A landscape with many valleys, sampled at points; each row gives a point and its height.
A ball rolls from a point to the lowest of its 2 nearest points, and stops where none of them is lower. Distance is the straight distance between rows; heights are no part of it.
<438>: +0.34	+0.27	+1.21	+1.23	+0.01	+0.74	+2.31	+0.28	-2.48	+1.93	+0.23	+0.56	-1.65	+2.47	-1.52	-0.18	-0.47	-1.76	-0.16	+0.37	-2.52	-0.79	+1.36	-2.29	-1.09	+0.78	-0.08	+2.74	+4.00	-2.47	-1.77	+2.80	+0.59	-3.11	+0.96	+2.84  height 31.6
<166>: -1.34	+1.32	-0.58	-0.71	+1.42	-1.31	-1.59	-1.32	+1.64	-0.80	+1.28	+2.19	-3.26	+0.10	-0.16	-0.04	-1.45	-1.45	+0.94	+1.19	-1.04	-0.65	-0.35	+0.50	-0.65	-0.86	+1.52	-1.38	-5.11	+0.52	+0.79	+0.90	+0.85	+0.20	+0.89	+1.56  height 23.4
<547>: -1.61	+2.11	-0.70	+0.31	+1.37	+1.20	+1.34	+0.27	-2.87	+1.29	-3.34	-0.91	-5.15	+3.43	+0.12	-2.59	+2.44	+1.68	-1.36	+0.10	+1.03	-0.11	+0.29	-1.35	-1.21	+0.87	-0.97	+2.02	+1.95	+0.58	-0.03	-1.54	+0.59	-0.58	-0.16	+0.84  height 41.7
<7>: +1.94	+0.27	-4.40	-0.34	+0.55	+1.20	-2.67	-1.01	+4.27	+0.43	+3.06	+0.31	+1.87	-2.83	+0.56	+0.67	+0.95	-2.81	-0.47	+1.65	-1.75	-0.18	-0.59	-0.46	+0.07	+1.21	-2.03	-3.69	-3.98	+0.89	+1.34	-0.04	-0.61	+1.98	+1.47	-0.22  height 43.7
<726>: -0.36	+1.61	+0.90	+1.28	+1.23	+0.13	+1.83	-1.92	-1.86	+0.90	-0.69	+1.69	-2.67	+2.64	-0.57	-0.65	-0.40	-1.83	-0.65	-0.14	-3.06	-1.50	+1.49	-1.40	-0.99	-0.27	+1.20	+1.49	+1.66	-0.87	-1.39	+3.71	-0.43	-3.11	+1.25	+3.70  height 29.0
<179>: -0.51	+0.10	+0.54	+0.39	+0.76	-1.52	+0.55	-0.31	+0.55	+0.32	+0.40	+0.58	-1.38	+0.08	-0.20	+1.12	-1.90	-1.56	-0.20	+1.95	-1.57	-0.81	+1.02	+0.14	+0.37	+0.73	-0.31	+1.52	-1.19	-0.83	-0.15	+1.26	+1.28	-0.46	+0.03	+2.38  height 40.6
<710>: -0.09	-0.80	-3.05	-0.48	-0.87	+2.07	+1.63	+2.90	+0.59	+3.45	+0.36	-0.69	-1.70	+0.77	+0.38	+1.06	+1.39	-3.46	+0.33	+3.72	-2.69	-1.19	-2.21	-1.99	+1.76	+1.97	-4.23	+0.64	+1.09	-2.29	+0.05	+0.80	+1.79	+0.10	-0.57	+3.25  height 61.8
<588>: +0.24	-0.62	-3.39	+0.21	-0.42	+1.55	+0.32	+1.85	+0.65	+3.56	+1.11	-0.45	-2.59	+0.45	+0.11	-0.03	+2.07	-3.43	-0.19	+3.05	-2.18	-0.45	-0.96	-2.65	-0.02	+1.81	-3.72	-0.70	+0.36	-1.09	-0.18	+0.92	+1.08	+0.98	+0.35	+1.57  height 58.5
<765>: -1.51	-1.01	+1.97	-0.99	-0.43	-2.74	+1.56	+1.36	-1.57	+0.50	-1.63	+0.14	-1.70	+1.62	+0.12	+0.06	-2.07	+1.57	-0.01	+2.06	+1.99	+0.21	+0.11	+0.94	+1.91	+0.72	-0.66	+3.02	+0.54	-1.27	+0.26	-1.12	+2.09	-0.38	-2.71	-0.42  height 42.9
<43>: -1.03	+0.31	+1.93	+0.67	+2.80	+0.72	-0.20	-2.14	+0.27	-1.99	+1.59	+1.96	+1.95	-1.05	+1.96	-0.80	-3.71	-0.10	+1.12	-1.75	+1.85	+0.76	+0.38	+2.61	+0.03	-2.68	+3.86	-1.44	-0.98	+1.09	-0.16	+2.22	-0.82	-0.87	+2.19	+1.45  height 55.1
<324>: -0.13	+0.75	+0.31	-0.84	+1.76	+1.89	+0.49	-0.20	-1.35	-0.68	+0.14	-0.61	-2.87	+0.75	-0.33	-2.30	+1.36	+0.62	+1.81	-0.04	+1.35	-0.53	+0.45	+0.00	+0.38	-1.10	-0.21	-0.70	+0.58	-0.43	+1.18	-0.60	+0.64	+1.86	-0.22	+1.17  height 46.9
<730>: -0.25	-1.95	+0.89	+0.56	-1.92	-1.50	-1.27	+0.09	+1.54	+2.26	+0.29	-1.85	+3.94	-2.95	-0.33	+1.66	-1.70	-0.90	-1.38	+1.84	+0.13	-1.29	-0.17	+0.82	+0.44	+0.39	-2.49	-0.98	+0.80	+0.70	-3.72	+0.65	-1.91	+0.42	+1.62	-2.75  height 31.7
<99>: +0.81	-0.94	+3.51	+0.17	-1.10	-0.67	+0.95	+0.23	-1.95	-0.77	+0.57	-0.46	+2.73	+0.35	-1.54	+0.00	-0.50	+1.15	+0.96	-1.98	+0.84	+1.33	+1.23	+0.45	-0.86	-0.47	+1.31	+1.16	+4.24	-0.45	-1.00	+1.10	-0.86	-2.42	+0.32	-1.39  height 19.9
<2>: +0.05	-0.47	+0.40	+0.53	-0.75	-1.86	-1.58	+0.24	+2.00	-1.26	+2.43	+1.27	+1.16	-1.00	-0.46	+1.83	-2.40	-2.25	+0.42	+0.46	-2.41	+0.41	-0.80	+0.05	-1.81	-0.45	+1.65	-1.75	-2.63	-0.38	-0.57	+2.40	-0.15	-0.97	+0.63	-0.47  height 20.2
<236>: +0.39	+0.22	+0.65	-1.72	-1.68	-0.64	-0.73	+2.35	-0.66	-1.67	-0.08	-0.23	-0.30	+1.10	-1.08	-0.52	+2.97	+3.09	+1.49	-2.05	+1.93	+2.23	-0.39	-1.13	-1.09	+0.27	+1.82	+0.95	-0.21	+0.23	+2.83	-2.12	+1.06	+0.16	-2.64	-3.70  height 38.5
<565>: -1.96	+2.57	+2.48	+0.59	+1.51	-0.76	-1.33	-0.70	-0.04	-0.34	+0.64	+1.36	-1.67	+0.75	-0.15	-0.88	+0.76	+1.38	+0.85	-2.82	+1.51	+1.62	+0.63	-0.97	-3.78	-1.58	+4.98	+0.06	-2.27	+2.52	+1.01	+0.91	-1.81	-1.20	+2.06	-1.95  height 33.9
<665>: -1.92	-0.41	+1.74	-0.55	+1.80	-1.89	-0.77	-1.69	+1.51	+0.22	+0.40	+1.05	-0.60	-1.63	+0.48	-0.20	-2.27	+0.93	+1.24	+1.18	+2.75	-0.07	+0.18	+2.26	+1.88	-0.65	+0.39	-0.91	-3.76	+0.83	+0.06	-0.67	-0.07	+1.47	+0.92	+0.09  height 49.6
<829>: +0.68	-0.47	-2.02	-0.82	+0.89	+1.85	-1.82	-1.21	+2.69	+0.81	+1.83	-0.73	+1.68	-3.10	+0.80	-0.32	+1.00	-1.43	+0.96	+0.85	+0.15	-1.14	-1.04	+0.47	+0.56	-0.29	-2.17	-3.98	-2.40	+0.84	+0.13	-0.15	-1.16	+2.52	+1.83	+0.55  height 35.7
<644>: -0.68	+1.06	+0.61	+1.09	+0.60	-2.33	+1.34	+0.09	-1.38	+0.30	-1.35	+1.30	-2.57	+2.88	-0.67	+0.04	-1.36	+0.88	-0.50	+0.49	-0.43	+1.02	+2.00	-0.56	-0.18	+1.09	+1.81	+3.84	-0.11	-0.35	+0.44	-0.44	+1.27	-2.34	-1.44	+0.61  height 32.5
<453>: -2.20	+0.66	+2.74	+0.00	+1.53	-1.20	-0.15	-2.18	-0.73	-0.99	-0.27	+0.95	-0.11	-0.21	+1.41	-0.18	-3.46	+1.17	+0.70	-1.86	+1.85	-0.94	+0.53	+3.10	+0.83	-2.01	+3.35	+0.16	-1.03	+0.79	-1.46	+0.71	-1.20	-1.34	+1.27	+0.84  height 53.8
<667>: +0.79	-2.16	-1.47	-0.63	-0.90	-0.70	-1.41	+0.09	+2.80	-0.96	-0.05	-0.48	+5.51	-2.72	+1.12	+2.72	-2.16	-0.81	-0.77	+0.88	+0.50	-0.73	-1.69	+2.75	+2.92	+0.33	-1.74	-0.91	-0.42	+0.34	-0.88	-1.57	-0.76	+1.24	-0.23	-2.42  height 32.6
<157>: +1.77	+0.10	+1.20	+1.39	+0.99	+0.42	+1.87	-0.32	-1.02	-1.85	-1.78	+1.20	+4.86	+0.67	+0.67	+0.09	+0.38	+1.01	+0.68	-4.42	+0.58	+2.09	+1.95	+0.62	+0.40	+0.73	+3.16	+2.79	+3.59	+0.74	+2.01	-0.22	+0.33	-2.07	-0.19	+1.52  height 26.7
<12>: +0.47	+0.02	-0.44	-1.02	-0.86	+1.38	-1.27	+0.25	+0.04	+0.45	+0.48	-1.31	-0.91	-1.10	-1.35	-1.16	+2.49	+0.98	+0.37	+0.32	+1.25	+1.14	-0.77	-2.07	-1.70	+0.07	-1.11	-2.51	-1.07	+1.42	+0.69	-0.83	-0.64	+1.77	+0.03	-2.49  height 45.0
<624>: +1.18	-0.21	-2.31	-0.69	-0.53	-0.17	-0.90	+0.03	+0.47	+0.13	-1.11	-0.90	+1.42	-2.02	+0.28	+0.05	+1.00	+1.11	-0.94	+0.97	+2.08	+0.32	+0.14	+0.19	+2.01	+0.99	-2.30	-0.73	-1.47	+0.94	+1.25	-3.27	-0.47	+2.87	-1.10	-2.69  height 42.0
<510>: -0.93	-0.15	-1.06	-0.22	-1.02	-1.79	+0.05	+1.44	+0.50	+1.16	+0.27	+0.52	-2.49	+1.66	-0.22	+1.85	-0.99	-2.18	-1.36	+2.26	-3.42	-0.40	-0.53	-1.49	-1.02	+1.11	-1.56	+1.58	-0.91	-1.34	-1.09	+1.99	+1.43	-1.50	-0.54	+0.98  height 35.0
<663>: -0.37	+0.46	+0.55	-0.28	+0.12	+0.48	+1.30	-0.59	-0.58	-1.03	+1.09	+2.22	-3.29	+3.07	-0.56	-0.43	-0.60	-2.51	+0.25	-0.96	-4.51	-2.38	-0.66	-0.95	-1.58	-1.54	+2.02	+0.56	-0.63	-1.38	-0.81	+4.16	-0.27	-2.40	+0.60	+2.96  height 24.8
<308>: +0.20	-0.09	-2.94	-0.22	-0.49	+1.96	-1.31	-0.52	-0.22	-0.14	-2.73	-2.21	-0.22	-0.70	+0.31	+0.24	+2.15	+0.50	-1.63	-0.48	-1.45	-1.32	-0.91	-0.62	+0.47	-0.30	-2.38	-0.67	+1.01	+0.62	-1.44	-1.16	-0.63	+2.20	+0.55	-0.26  height 27.6
<519>: -0.83	-1.97	+2.36	-1.38	+1.29	+1.05	-0.33	-0.90	+1.58	+0.85	+2.70	-0.42	+1.93	-3.59	+0.38	-1.73	-1.16	-0.03	+2.18	+1.52	+3.98	-0.91	-0.78	+1.83	+1.56	-1.56	-1.37	-3.81	-1.65	+0.30	-0.40	-0.26	-1.54	+2.24	+1.96	-0.18  height 44.1
<84>: +0.87	-0.14	-2.42	-0.26	+0.85	+3.49	-0.95	-1.05	+0.71	-0.13	-0.41	-1.90	-0.49	-1.98	+0.77	-0.91	+2.01	-0.19	-0.05	-0.23	-0.07	-1.36	-0.73	-0.37	+0.99	-0.92	-2.26	-2.92	+0.17	+1.07	-0.23	-1.11	-0.52	+2.92	+1.28	+0.66  height 30.9
<432>: +1.07	-0.07	-0.76	+0.96	+0.37	+1.36	-0.23	-1.20	+0.37	-2.96	+0.28	+1.45	+6.12	-1.72	+2.60	+1.09	-3.41	-1.12	-1.00	-3.04	-0.13	+1.82	+1.20	+2.47	-0.81	-1.60	+3.73	-0.40	+0.97	+1.46	+0.40	+1.95	-0.48	-1.65	+0.96	+0.00  height 57.3
<190>: -0.03	+1.33	-0.11	+0.60	+0.77	+0.38	-0.87	-1.27	+0.57	-0.59	+1.83	+1.60	-2.44	+1.22	-0.36	+0.35	-0.33	-2.06	+0.36	-0.26	-3.38	-1.06	+0.13	-0.48	-2.51	-1.02	+1.90	-0.65	-2.01	-0.19	-0.45	+3.50	-0.87	-1.60	+1.56	+1.68  height 19.2
<103>: +0.44	-0.52	+0.81	-0.45	-0.60	+1.68	-1.33	+0.20	+0.64	+1.17	+2.71	-0.96	+2.46	-2.84	-0.75	-0.73	+2.03	+0.49	+0.74	+0.19	+2.16	+1.68	-0.66	-1.67	-1.65	-0.73	-0.86	-3.89	-0.88	+1.59	+0.09	-0.13	-1.91	+1.61	+0.78	-3.41  height 39.8
<852>: -0.89	-0.93	+1.46	-1.59	+0.97	+1.11	+1.96	+0.80	-2.27	-0.54	-0.45	-0.33	-2.66	+1.16	+0.11	-1.61	-0.46	+1.13	+0.99	+0.82	+0.97	-1.85	-1.45	+0.88	+2.08	-1.31	-1.47	+0.23	+1.97	-2.18	-0.37	-0.42	+1.02	+0.58	-1.45	+1.34  height 49.5
<350>: +0.94	+0.36	-1.78	+0.20	+1.51	+2.87	-2.16	-1.95	+2.47	+0.12	+1.55	-0.59	+3.10	-3.63	+2.03	-0.90	-0.15	-1.23	-0.26	-0.14	+0.37	+0.56	-0.83	+0.98	-0.38	-1.69	-0.23	-4.62	-1.70	+2.41	-0.31	+0.25	-2.29	+1.64	+2.75	-0.03  height 39.5
<587>: -0.35	+0.91	+2.14	+1.19	+0.82	-0.74	+0.74	-1.75	-1.83	+0.80	-1.28	-0.39	+0.65	-0.18	-0.08	-1.27	-0.41	+2.29	+0.27	-1.92	+3.92	+1.72	+2.38	-0.18	+0.22	+0.03	+2.03	+1.67	+0.95	+1.75	+0.37	-0.75	-2.15	-0.12	+1.74	-1.14  height 21.1
<250>: +1.53	-1.97	+0.93	-0.80	-1.98	-0.83	+1.40	+1.57	-0.49	-2.46	+0.90	-0.55	+2.72	+0.09	-0.97	+1.51	-0.51	+0.42	+1.67	-0.39	-0.02	-0.29	-1.01	+1.03	+1.19	-0.97	+0.15	-0.04	+1.67	-2.21	+0.42	-0.81	+1.34	-0.20	-2.70	-0.47  height 19.5
<691>: -1.01	+1.20	-0.52	+0.27	+0.58	+0.95	+1.34	+1.39	-2.30	+0.11	-3.15	-0.10	-5.50	+4.72	+0.19	-2.10	+2.62	+2.12	-1.19	-1.17	-0.44	+0.61	-0.99	-1.65	-1.49	+0.80	+0.16	+2.89	+1.77	-0.83	+1.04	-1.79	+1.45	-1.39	-2.58	+0.72  height 38.3
<371>: +1.93	-0.38	+2.34	+1.86	+0.81	-0.70	+2.26	+0.52	-0.80	+1.32	+1.47	+1.89	+1.68	+1.97	-2.22	-0.24	+0.13	-2.06	+0.51	-0.97	-2.30	+0.23	+3.30	-1.69	-1.62	+1.60	+1.51	+2.63	+3.56	-1.54	-0.31	+3.07	+0.63	-3.65	+1.51	+2.70  height 34.2
<47>: -0.83	-0.51	+1.64	-2.05	-1.30	-1.77	+0.49	+1.78	-1.32	-0.83	+0.43	-0.05	-1.07	+0.66	-0.52	-0.78	+0.12	+3.29	+1.80	+0.25	+2.77	+1.38	-0.73	+0.21	+0.30	+0.16	+0.54	+0.96	-0.66	-1.04	+2.12	-2.37	+1.28	+0.85	-3.06	-3.02  height 27.5
<661>: +1.28	-0.67	+0.83	-0.97	-1.41	-0.25	+1.01	+2.26	-0.26	-2.76	+1.27	+0.80	+1.45	+0.82	-1.09	+0.45	+0.52	+0.83	+2.07	-1.41	+0.62	+1.20	-0.21	+0.65	+0.97	-0.42	+1.66	+0.96	+1.11	-1.57	+2.33	-1.47	+2.15	-0.41	-3.29	-0.71  height 11.6
<627>: -1.89	+1.13	-1.49	-1.55	-0.35	-0.63	-0.91	+1.23	+0.24	-0.89	-0.67	+0.71	-4.82	+1.97	+0.10	-0.09	+0.67	+0.10	-0.07	+1.24	-2.11	-0.38	-1.99	-0.91	-0.95	+0.05	-0.45	-0.08	-2.79	-0.11	+0.96	-0.62	+1.52	+0.39	-1.69	-0.04  height 7.9
<97>: -0.91	-0.87	+0.80	+0.08	+1.05	+2.39	-1.18	-1.47	+1.22	+0.75	+2.36	-0.30	+3.68	-4.01	+1.45	-1.16	-0.92	+0.28	+0.29	+0.68	+3.03	+0.60	-1.62	+0.87	+0.12	-2.20	+0.25	-4.56	-1.94	+1.65	-0.20	+0.24	-2.80	+2.10	+2.59	-1.07  height 41.9
<812>: -0.58	+1.84	-2.13	+0.81	-1.69	+1.32	-0.63	-0.59	-1.13	-1.18	-4.67	-1.62	-3.42	+3.35	+0.43	-0.24	+2.60	+2.47	-3.56	-3.33	-3.10	-0.71	-1.24	-0.45	-2.00	+0.41	-0.20	+0.84	+2.37	+0.60	-1.26	-1.54	-1.24	-0.58	-0.56	-0.07  height 28.8
<803>: -0.82	+0.94	-2.76	-0.85	-1.49	+1.21	-1.66	+0.52	-0.57	-0.75	-3.32	-2.43	-2.35	+0.65	+0.54	+0.04	+2.29	+1.47	-2.28	-1.34	-1.74	-1.04	-2.12	-0.56	-1.62	-0.42	-1.68	-0.47	+0.35	+0.62	-0.93	-1.42	-0.45	+1.62	-0.50	-0.97  height 23.6
<471>: +1.08	+1.52	-1.69	+0.78	-0.73	+0.30	-1.28	+0.18	-0.76	-0.58	-1.94	-0.59	-0.69	+1.12	-0.54	+0.10	+2.13	+1.19	-0.91	-2.13	-1.28	+0.85	+0.97	-1.41	-2.41	+0.99	+0.93	+0.98	+0.76	+1.17	-0.03	-1.06	-0.19	-0.16	-0.24	-0.57  height 12.2
<231>: +2.16	+0.46	+0.42	+2.32	+0.40	+0.77	+2.23	-0.97	-1.26	-1.48	-3.32	-0.06	+4.79	+0.81	+0.67	+0.08	+0.96	+2.00	-0.66	-3.79	+1.15	+1.06	+2.77	+0.63	+1.78	+1.09	+2.35	+3.16	+5.60	+0.88	+1.09	-1.91	-0.72	-2.14	+0.37	+1.19  height 28.0
<82>: +2.08	+0.30	-3.60	+1.00	-0.42	+0.91	-2.32	-0.53	+2.78	+1.75	+1.98	-0.31	+1.22	-1.67	-0.01	+1.22	+1.38	-3.36	-1.02	+1.19	-2.84	-0.75	+0.45	-1.47	-0.84	+1.46	-2.07	-2.14	-2.11	+1.15	-0.48	+0.97	-0.34	+1.74	+1.74	+0.63  height 50.7
<107>: +0.74	-2.91	+0.44	-0.63	-1.74	-0.43	-0.42	+0.38	+0.94	-1.56	+0.11	-1.06	+4.71	-2.49	+0.67	+1.79	-2.14	-0.35	+0.27	+0.81	+1.41	-1.05	-1.37	+2.58	+3.28	-1.10	-1.42	-1.09	+1.61	-0.72	-1.70	-1.02	-0.40	+0.83	-0.43	-1.70  height 29.9
<10>: -1.99	+0.86	+0.01	-0.55	-0.95	-1.69	-0.60	+0.65	-0.12	+0.76	-1.06	+0.84	-4.51	+2.36	-0.31	+0.45	-0.10	-0.18	-1.43	+1.38	-2.46	-0.23	-0.83	-0.82	-1.94	+0.23	-0.60	+0.46	-2.43	+0.05	-0.83	+0.78	+0.88	-1.29	-0.36	-0.81  height 25.7
<348>: +1.18	+0.09	+1.55	+0.26	-1.31	-0.78	+0.47	+0.45	-1.45	+0.33	+0.08	-0.82	+1.42	+0.35	-1.45	-0.16	+0.23	+0.63	-0.17	-0.84	+0.85	+1.31	+1.11	-0.88	-0.83	+0.27	+0.36	+1.34	+2.37	-0.06	-0.60	+0.47	-0.33	-0.53	-0.06	-1.20  height 15.5
<760>: -1.69	-0.63	+1.83	-0.48	-0.79	-3.78	+0.67	+0.74	-0.64	+0.64	-2.04	+0.17	-0.09	+1.14	-0.20	+1.62	-3.32	+1.44	-1.26	+1.58	+0.31	+0.19	+0.64	+1.90	+1.50	+0.74	-0.46	+3.28	-0.62	-0.65	-1.05	-0.57	+1.34	-0.28	-1.28	-0.79  height 46.7
<151>: +0.87	+0.44	-1.78	-0.37	-0.79	+0.57	-1.06	-0.09	-0.09	+1.53	-0.88	-2.11	+0.07	-1.95	-0.21	-0.97	+2.97	+1.35	-1.05	+0.98	+2.69	+1.11	-0.39	-1.74	+0.15	+1.03	-2.47	-1.52	-0.81	+1.52	+0.59	-2.32	-0.72	+2.73	-0.66	-3.52  height 46.8
<118>: -0.92	-0.93	+2.95	+0.48	+1.31	-0.68	+1.18	-1.29	+0.96	+1.34	+1.80	+0.82	+1.56	-3.25	+0.97	-1.29	-1.22	+0.15	+1.60	+1.39	+3.93	+0.77	+0.74	+1.49	+1.73	-0.61	+0.20	-1.50	-2.45	+0.59	+0.56	+0.21	-1.02	+1.31	+1.09	+0.37  height 46.6
<856>: -0.24	+2.04	+0.78	+0.54	+1.37	+0.35	-1.39	-0.72	+0.60	-1.35	+2.05	+2.48	-2.06	+1.72	-0.88	-0.42	+0.58	-0.28	+1.45	-1.86	-1.27	+1.01	+0.22	-1.28	-4.25	-1.68	+4.03	-1.01	-2.80	+1.35	+1.18	+1.74	-0.69	-1.73	+1.79	-0.22  height 27.4
<664>: -2.08	+1.94	-0.89	-0.18	+1.81	-1.07	-1.80	-0.91	+1.46	+0.50	+1.16	+1.46	-5.06	-0.21	-0.25	-0.65	+0.39	-0.54	+0.69	+1.64	+0.01	+0.26	-0.22	-1.10	-2.18	+0.00	+0.85	-2.16	-6.01	+1.31	+1.32	+0.78	+0.30	+0.66	+0.71	-1.10  height 37.8
<823>: -2.50	-0.49	+3.33	-0.67	+0.56	-0.76	-0.16	-1.68	-1.92	-0.85	-1.04	-0.98	+0.06	-0.31	+0.56	-0.85	-2.82	+2.24	-0.05	-1.38	+1.55	-1.92	-1.19	+3.16	+1.33	-2.75	+1.21	+0.12	+1.56	+0.72	-2.03	+0.21	-1.61	-0.45	+1.25	-0.16  height 52.6
<766>: +0.52	-1.71	+0.36	+0.60	-1.62	-0.25	-1.73	-0.29	+1.21	+1.84	+2.01	-1.37	+3.67	-3.14	-0.33	+1.02	-0.14	-0.11	-0.35	+1.27	+2.02	+0.90	-0.62	-0.40	-0.77	+0.03	-1.63	-2.77	-0.46	+1.02	-1.93	-0.05	-2.73	+1.20	+1.06	-3.36  height 35.3
<459>: -0.01	+0.14	-1.94	-1.39	-0.33	+0.26	+0.15	+2.43	-0.58	-1.10	-0.57	+0.71	-3.11	+1.40	-0.21	-0.50	+1.51	+0.82	+0.73	+0.95	+0.39	+0.59	-1.19	-0.66	+0.58	+0.21	-0.52	+0.06	-1.06	-1.35	+2.19	-1.79	+2.44	+1.32	-3.21	-0.27  height 29.2
<153>: +0.59	-1.01	-2.22	-0.31	+0.42	+1.07	+1.86	+1.46	+0.27	-1.09	-1.81	+0.99	-1.89	+0.98	+0.99	+0.87	+0.09	-1.21	-0.66	+0.80	-2.50	-2.17	-1.61	+0.12	+3.13	+1.36	-0.43	+1.17	+0.82	-2.51	+0.61	-0.65	+2.74	-0.19	-2.14	+4.40  height 67.5
<674>: +1.90	-0.07	-0.70	-1.12	-1.43	+1.44	+0.15	+2.22	-0.72	-1.66	-0.09	-0.89	+1.34	+0.93	-1.43	-0.79	+4.36	+2.09	+0.94	-2.26	+0.87	+1.73	-0.37	-1.49	-0.88	+0.18	+0.15	-0.50	+1.59	-0.15	+2.54	-2.76	+1.03	+0.94	-2.23	-2.63  height 45.3
<291>: -1.64	-0.37	+2.66	-0.28	+0.04	-0.49	+0.74	-0.95	-2.16	+0.17	-1.31	-1.13	-1.84	+0.86	-0.39	-0.92	-0.69	+1.82	-0.38	-0.93	+0.55	-1.47	-0.24	+1.08	+0.41	-1.45	-0.29	+0.82	+1.96	-0.31	-1.98	-0.07	-0.15	-0.57	+0.47	-0.13  height 51.4
<6>: -1.28	+1.13	-0.01	-0.39	+2.07	+1.86	+0.03	-1.04	-2.23	+0.64	-1.84	-1.34	-4.31	+0.61	+0.44	-2.85	+1.18	+1.45	-0.29	+0.08	+1.29	-1.04	+0.05	-0.19	+0.19	-1.07	-1.07	-0.38	+0.41	+0.85	-0.16	-1.16	-0.04	+1.16	+0.57	+1.15  height 44.8
<416>: +1.83	-0.32	+0.88	-0.03	-0.65	+0.35	+1.24	+0.56	-0.40	-0.90	+1.28	+0.84	+2.19	-0.37	-0.60	-0.52	+2.01	+0.19	+1.52	-0.97	+2.02	+1.06	+1.81	-0.31	+0.18	+0.08	+1.08	+0.21	+0.47	-0.37	+2.47	-0.05	+0.52	+0.13	-1.09	-0.24  height 22.9
<458>: -0.61	+0.51	-0.16	+0.10	+0.83	-1.42	-1.59	-1.17	+2.11	+0.11	+2.81	+0.91	-1.62	-0.84	-0.67	+0.60	-0.89	-2.52	+0.53	+1.43	-1.91	-0.55	-0.16	-0.25	-2.15	-0.39	+0.66	-2.06	-3.54	-0.01	-0.48	+1.99	-0.74	-0.08	+1.50	+0.74  height 7.5
<629>: +0.12	-1.70	+1.50	+0.95	-1.26	-1.67	-0.24	-0.39	+0.82	+2.58	+0.98	-1.41	+2.50	-1.77	-0.31	+2.19	-2.46	-1.62	-1.65	+1.60	-1.46	-1.77	+0.66	+0.27	+0.31	+0.58	-2.23	+0.24	+1.19	-0.14	-3.45	+2.04	-0.89	-0.69	+1.74	-0.36  height 29.4
<289>: +0.97	-1.40	-3.26	-0.39	-0.49	+2.56	+1.53	+2.77	-0.51	+0.58	-1.05	+0.09	-1.27	+0.59	+0.26	+0.52	+1.71	-1.54	-0.20	+1.88	-2.70	-1.76	-2.68	-1.05	+3.24	+1.23	-2.41	+0.52	+1.53	-2.97	+0.13	-0.66	+2.67	+0.34	-2.45	+3.73  height 65.1
<328>: +0.76	-0.57	-1.90	-0.07	-0.69	-1.61	-0.77	-0.64	+2.22	+0.49	-1.20	-0.87	+3.40	-2.46	+0.35	+1.83	-0.53	+0.13	-1.41	+1.72	+1.26	+0.07	+0.20	+1.04	+2.61	+1.74	-2.17	+0.25	-1.96	+1.04	-0.41	-2.81	-0.71	+2.09	-0.20	-2.96  height 37.2
<740>: +2.09	-2.34	-0.78	-0.87	-1.66	+0.10	+0.57	+1.34	+0.90	-0.86	+0.22	-1.27	+3.02	-1.40	-0.31	+1.39	-0.44	-1.44	+0.79	+1.45	-0.52	-1.46	-1.36	+0.96	+3.11	-0.07	-2.38	-0.88	+2.03	-1.79	-0.18	-0.73	+1.17	+1.49	-1.95	+0.08  height 25.8
<460>: +1.80	-0.44	+2.15	+1.82	+0.19	+0.23	+1.59	-0.19	-1.10	-0.84	+0.73	+1.12	+5.04	+0.07	-0.47	+0.39	-0.15	-0.21	+1.11	-3.48	+0.49	+1.43	+2.62	+0.30	-0.38	+0.56	+2.64	+1.61	+4.81	+0.36	+0.55	+1.71	-0.59	-2.95	+1.20	+1.21  height 23.7
<569>: -0.92	-0.46	+0.16	-1.13	-0.79	-1.81	+1.26	+2.46	-1.05	+0.11	-0.68	+0.01	-2.37	+2.45	-0.39	-0.11	-0.31	+1.91	+0.27	+1.55	+1.95	+1.19	-0.80	-0.03	+1.10	+1.21	-0.60	+2.58	-0.30	-1.50	+1.67	-2.31	+2.66	+0.29	-3.66	-1.70  height 37.1
<481>: +1.17	+1.77	+0.71	+1.80	+0.14	-0.68	+0.83	-1.45	-1.28	+0.67	-2.63	-0.75	+2.79	+0.76	+0.30	-0.39	+0.62	+1.53	-0.92	-2.85	+1.72	+1.94	+3.62	+0.18	+1.01	+1.47	+1.23	+3.44	+3.63	+1.35	+0.79	-1.15	-1.70	-1.10	+0.93	-0.23  height 25.3
<483>: -0.29	-0.35	-0.15	-0.69	+0.61	-2.28	+0.48	+0.85	+1.94	-0.01	+0.83	+1.37	-0.16	-0.31	+0.16	+1.94	-2.15	-1.75	+0.31	+2.79	-0.48	-0.23	+1.20	+1.15	+1.81	+1.44	-0.90	+1.95	-1.74	-1.57	+0.97	-0.25	+1.99	-0.06	-1.35	+1.64  height 45.2
<227>: -1.27	+1.51	-1.72	-0.46	-1.07	+0.67	+0.65	+0.94	-1.53	-1.64	-3.70	-0.42	-5.11	+4.11	+1.00	-0.87	+2.32	+2.45	-2.10	-2.33	-2.18	-0.35	-1.72	-0.60	-1.64	+0.44	+0.30	+1.76	+0.77	-0.78	+0.07	-1.74	+1.27	-0.64	-2.60	+0.54  height 34.0
<552>: +0.29	+1.15	+2.15	+1.54	+0.83	+0.26	+0.80	-0.89	-1.34	+2.28	+0.52	-0.23	+0.92	-0.45	-0.84	-0.93	-0.11	+0.53	-0.01	+0.25	+2.15	+0.82	+3.14	-0.75	-0.78	+0.67	-0.35	+0.84	+1.59	+0.14	-0.56	+1.06	-1.06	-0.75	+1.41	-0.36  height 16.4
<120>: -0.19	-0.39	+0.99	+0.94	+0.64	+0.46	+0.22	-1.11	+0.77	-1.57	+2.30	+1.40	+4.03	-2.03	+2.08	+0.64	-2.90	-1.24	+1.04	-1.25	+1.46	+1.42	+0.53	+2.28	+0.25	-1.62	+3.34	-1.09	-0.43	+0.98	+0.46	+1.74	-0.95	-1.00	+1.04	+0.36  height 56.2
<41>: +1.45	-0.17	-3.63	+0.34	+0.08	+1.31	-0.80	-0.10	+2.12	+2.79	+1.80	-0.63	-0.25	-1.34	+0.22	+0.21	+1.43	-2.81	-0.76	+2.29	-2.41	-1.50	-0.40	-1.63	+0.08	+1.56	-3.83	-1.11	-0.86	-0.52	-0.15	+0.91	-0.08	+1.86	+1.32	+2.28  height 54.7
<393>: -0.39	+1.06	-0.45	+0.46	-0.37	-1.80	-0.22	-0.46	-0.45	-1.56	-2.36	-0.32	-1.69	+2.38	-0.12	+0.51	+0.05	+1.76	-1.18	-1.33	-1.17	+0.69	+0.83	+0.39	-0.86	+0.87	+1.89	+2.87	-0.29	-0.04	+0.38	-1.64	+1.00	-1.16	-1.87	+0.02  height 25.0
<469>: +0.57	-0.86	+1.42	+1.08	-0.75	-1.69	+0.19	-0.07	+0.88	+0.67	+2.17	+0.07	+2.26	-0.80	-0.52	+2.11	-2.74	-2.31	+0.22	+1.00	-2.16	-0.97	+0.27	+0.60	-0.35	+0.23	+0.12	-0.37	+0.29	-0.71	-2.20	+2.94	-0.62	-1.70	+1.12	+0.45  height 26.6

For each start below, name the point where the ball stops.
<710>: <829>
<624>: <661>
<231>: <348>
<6>: <803>
<665>: <829>
<483>: <627>
<43>: <803>

Call two points neighbours if one is among the 2 nearest of the other. Go from one point of each pair to the other, from neighbour to neighbour, staying as low as possible. Name the highest point that can't be avoided.
<471> and <627>: <765>
<458> and <661>: <565>
<47> and <627>: <569>
<661> and <348>: <416>
